A landscape with many valleys, sampled at points; each row gives a point and its height.
From any point a ball rolls to the lowest of the 4 points nearest to it. It stops when none of these is lower. Distance is the straight distance between rows; heights are no part of it.
repap: [ 99  94 108 127 127 135 151 157  81 197 151 104 139 176 134 104 157 145
 151 126 130 128 107 141]  height 305
Zereg: [119 163 149 120 138 117 143 132 131  90 110 160 128  97 120 147 126  68
 131 142 138 126 150 135]  height 335
gole: [207 151 114 149 138 121  82  67 211  31 101 120 126  88 167 146  65 144
  83 131 118 157 103 140]  height 269
gomi: [162 168 122 135 148 127 107  84 170  50  86 149 112  81 141 154  92  73
 103 158 127 140 119 147]  height 421
Lak: [ 73 197 180 119 149 124 134 168 129 126  93 215 117  64  75 178 130  46
 157 153 101 122 171 114]  height 464
botos: [192 139 113 145 133 121  83  65 202  33 111 119 124  99 154 144  75 146
  92 128 119 146 110 133]  height 349
Godov: [ 83 157 163  93 133 126 169 162  96 148 132 156 123 126 104 141 140 104
 153 126 129 121 161 132]  height 526
fumi: [161 144 119 138 144 127 100  77 182  52 100 135 122 110 147 140  86 109
  94 144 129 133 117 133]  height 155
Sisu: [110 105 124 120 135 124 155 143  91 165 138 118 133 156 139 122 145 130
 133 126 139 122 121 136]  height 401
panom: [209 138 108 150 134 121  79  67 218  30 109 117 123  91 166 143  61 154
  88 120 112 155  98 141]  height 378
zinos: [119 112 136 118 134 119 150 127 112 135 133 126 133 145 132 123 135 122
 119 127 139 114 129 136]  height 436
madi: [172  68  81 173  96 135  70 131 146 172 168  39 156 143 150  74 160 225
 121 117 142 155  99 110]  height 476
sigi: [141  69 101 140 123 128 117 122 116 162 145 100 127 164 143 109 146 168
 105 131 132 126 108 121]  height 636
Gude: [ 70 121 121 108 128 155 158 186  61 227 154 121 128 176 111 112 163 147
 193 104 121 123 127 148]  height 448
butaz: [171  89 112 141 120 120 105  90 152 107 138 107 129 139 148 113 115 166
 100 122 139 124 111 112]  height 634
sizog: [ 92 110 123 108 130 133 159 160  75 193 151 119 135 172 128 117 155 137
 160 120 129 127 125 144]  height 367
Filob: [197  81  85 170  98 129  82 112 154 121 161  69 131 133 164 101 141 219
 101 114 133 130  99 104]  height 553
vuki: [ 99 170 168 115 141 122 147 152 127 110 110 169 132  97 105 148 133  68
 144 139 125 123 162 128]  height 384
dat: [ 64 165 178 102 134 127 172 162 101 147 119 166 129 109  93 148 138  96
 154 129 109 119 163 123]  height 548
biru: [ 50 145 152  96 123 150 171 183  57 216 144 146 123 162 103 136 149 141
 185 106 117 119 145 127]  height 308
lif: [ 87 187 170 116 144 121 128 163 128 116 101 195 119  77  81 166 130  52
 153 155 105 123 168 124]  height 375
bemeb: [ 61 133 135  95 126 144 167 180  60 218 154 137 124 169 110 118 161 139
 185 114 117 122 141 138]  height 385
Vazal: [139  88 119 133 122 122 127 106 127 119 134 119 124 150 138 120 126 137
  98 125 138 116 117 123]  height 631
luru: [188  75  93 160 108 131  83 115 144 143 158  73 136 139 156 100 134 208
 102 121 134 133 103 101]  height 560
boke: [145 170 127 131 143 116 117 109 163  66  94 155 119  78 125 149 109  63
 112 153 137 130 134 148]  height 569
Guniz: [171 118 115 141 123 119 105  79 173  73 110 121 124 129 146 126  97 136
  95 123 136 128 113 125]  height 277
Maz: [205  97 107 152 110 128  87  88 179  67 135  97 123 120 171 120 103 195
  94 101 129 134 101 115]  height 531
volu: [189  91 112 151 113 124  96  88 165  89 137 100 123 133 159 119 105 182
  91 104 125 128 105 111]  height 458
Sukik: [129 191 151 122 148 120 121 141 144  90  86 207 114  44  93 186 124  36
 146 167 107 128 153 139]  height 584
Raso: [ 52 159 169  91 125 138 176 172  75 169 137 150 125 138  92 139 141 119
 164 124 112 120 162 122]  height 481
fova: [ 97 121 135 106 133 120 164 149  91 158 138 131 132 148 128 124 138 120
 141 121 137 111 135 141]  height 404
barar: [127 153 137 121 137 112 136 114 143  82 100 151 125 106 125 137 116  78
 121 138 137 124 144 144]  height 470
Lere: [ 32 162 172  89 126 146 172 174  65 191 130 161 118 136  84 147 137 112
 174 116  97 121 167 119]  height 379
vozig: [178  78 101 158 108 125  93  99 153 116 147  94 125 140 151 111 127 181
  92 118 132 125 110 117]  height 754
gidof: [189  76  80 173  95 139  69 120 153 152 166  54 138 138 153  86 150 224
 110 119 139 149  93 105]  height 512
Tok: [128 172 139 126 143 121 132 125 143  77  97 165 128  81 113 151 120  56
 130 152 135 129 147 141]  height 426
giga: [172  84 104 144 114 130 107 103 142 117 146  99 126 150 151 114 125 166
 100 129 138 119 105 115]  height 769
Sil: [144 152 134 129 139 121 126 106 149  68 101 144 125 107 129 143 104  79
 117 138 144 126 136 133]  height 417
rif: [ 85 125 141  98 126 131 170 168  80 178 142 134 129 142 118 132 150 125
 153 115 131 113 141 134]  height 394
Fek: [117 172 154 116 134 123 139 131 140  87 101 172 124  92 113 152 119  59
 138 145 132 118 152 138]  height 90
fimag: [ 42 157 164  86 125 141 174 176  58 210 142 153 118 156  97 137 145 127
 176 111 108 123 153 124]  height 177
gisa: [184 137 114 147 134 125  92  72 188  47 103 124 123 112 147 136  84 126
  91 132 133 138 112 132]  height 239
Goren: [106  98  97 143 133 154 137 163  80 227 157  85 149 192 124  86 174 158
 157 126 127 134 102 138]  height 542
pugo: [131  83 106 140 124 137 134 140 103 186 153  92 143 173 136  99 160 162
 124 125 127 123 108 131]  height 451
Gur: [162 109 119 134 124 119 111  81 157  85 123 117 127 135 151 120 105 137
  91 122 135 118 109 123]  height 200
piri: [157  89 108 137 119 123 111 105 138 135 143 103 129 148 150 111 130 164
 104 129 129 123 110 114]  height 824
Labep: [204  85  98 158 101 130  88  94 176  87 148  87 124 125 166 108 122 204
  99 104 132 134  99 105]  height 575
rin: [138  72  90 148 121 141 110 135 114 193 152  74 146 173 138  92 158 178
 117 129 130 141  99 125]  height 344
bef: [208 104 103 159 106 121  88  81 196  50 139  99 123 119 172 122  94 191
  95 105 126 137  98 116]  height 457
guped: [213 114 104 151 107 118  88  77 197  47 128 102 126 116 167 124  81 186
  95 108 126 137 105 120]  height 62
bafa: [ 75 129 139  95 128 134 175 174  62 197 143 135 128 160 115 121 149 130
 165 116 122 126 141 134]  height 403
diduf: [126 126 134 117 133 116 148 124 118 118 125 132 133 138 132 128 129 103
 120 126 138 113 136 129]  height 434
vep: [150 147 130 136 138 121 114  91 167  66  97 144 124 110 139 140 105  92
 103 138 139 133 125 146]  height 293
Naf: [ 76 175 174 103 141 122 154 161 111 129 108 177 120  95  85 153 129  73
 158 134 121 124 170 119]  height 287
livu: [182 111 113 146 119 126  92  81 175  70 126 112 125 131 160 118  98 163
  95 110 133 131 101 117]  height 341
ramev: [152 123 121 138 126 113 121  97 151  83 120 123 129 125 137 121 109 121
 105 129 139 120 125 128]  height 321
pesev: [174 148 118 148 144 126  92  77 190  54  91 135 118  99 147 147  79 102
  92 144 126 147 111 140]  height 242
lor: [106 123 142 115 130 119 157 132 113 130 132 133 135 132 127 132 136 109
 130 127 139 115 133 133]  height 416
gepi: [118  79  85 159 116 146 109 148 101 209 157  72 154 186 133  77 162 187
 131 130 131 147  95 128]  height 154
bidon: [106 158 155 115 134 118 153 141 121 104 111 154 125 105 118 141 132  75
 135 133 132 117 153 131]  height 369
Vev: [145  73  81 164 110 142  95 135 131 189 162  55 158 158 136  79 159 206
 116 123 130 153  94 117]  height 425
lage: [143 180 142 131 145 120 120 120 153  67  87 174 116  68 118 162 120  49
 136 160 132 133 135 146]  height 570
Tasa: [156  72  77 174 100 144  76 139 150 189 174  36 165 150 140  66 173 226
 124 125 142 166  95 114]  height 472
dap: [110 184 164 121 150 121 140 150 135 104 105 184 122  74  89 164 131  56
 145 153 117 128 164 126]  height 185
fav: [146 108 124 130 127 120 130 103 135 108 125 123 127 142 147 120 121 130
 109 126 139 118 121 131]  height 462
ratuv: [136 177 143 127 152 122 130 126 149  74  93 177 115  73 112 166 119  52
 136 155 128 123 150 141]  height 467
bigar: [ 19 160 156  87 122 148 168 180  52 224 141 154 114 150  86 135 138 129
 181 107 102 119 156 126]  height 322
komid: [ 69 155 160  92 130 131 167 163  89 159 125 153 129 126 104 141 139 108
 150 125 124 121 158 125]  height 518
zef: [137 145 136 121 136 120 129 100 144  85 110 138 125 113 135 136 111  91
 106 137 146 121 133 137]  height 402
nufi: [107 200 169 120 149 119 127 159 141 113  95 216 102  49  78 192 122  38
 154 164  99 126 161 125]  height 506
vapo: [139  87 110 132 125 124 132 121 113 152 144 104 129 164 138 105 143 155
 112 128 134 127 113 124]  height 566
rera: [ 90 104 110 128 133 154 155 175  68 230 154 107 141 187 122  97 162 153
 178 118 125 129 118 146]  height 480
muto: [ 57 159 171  89 132 129 175 165  84 163 127 163 121 126  95 146 139 105
 159 120 117 122 167 120]  height 530
besi: [ 43 139 143  95 130 151 162 187  47 241 153 136 120 176  99 122 154 136
 204 100 114 124 146 139]  height 413
belo: [124 100 117 122 127 124 152 131  97 158 137 114 131 156 135 115 146 137
 127 130 142 118 118 132]  height 427
riku: [157  69  94 155 112 132  98 122 125 173 156  73 144 162 138  92 152 189
 114 126 133 140 100 115]  height 445
mivi: [135 126 127 126 132 120 136 109 139  99 121 130 128 133 140 128 122 104
 112 135 148 117 132 131]  height 412
Rarug: [118 145 140 116 141 116 147 124 131 104 118 145 134 120 120 136 121  87
 126 134 146 119 143 131]  height 424
Mima: [ 45 169 181  90 136 135 173 173  81 167 118 167 118 114  80 154 134  97
 158 123 111 121 169 115]  height 549

For each start below, name the point where the ball stops.
komid => fimag
madi => gepi
Godov => fimag
zinos => repap
belo => repap
diduf => Gur
muto => fimag
vozig => Gur
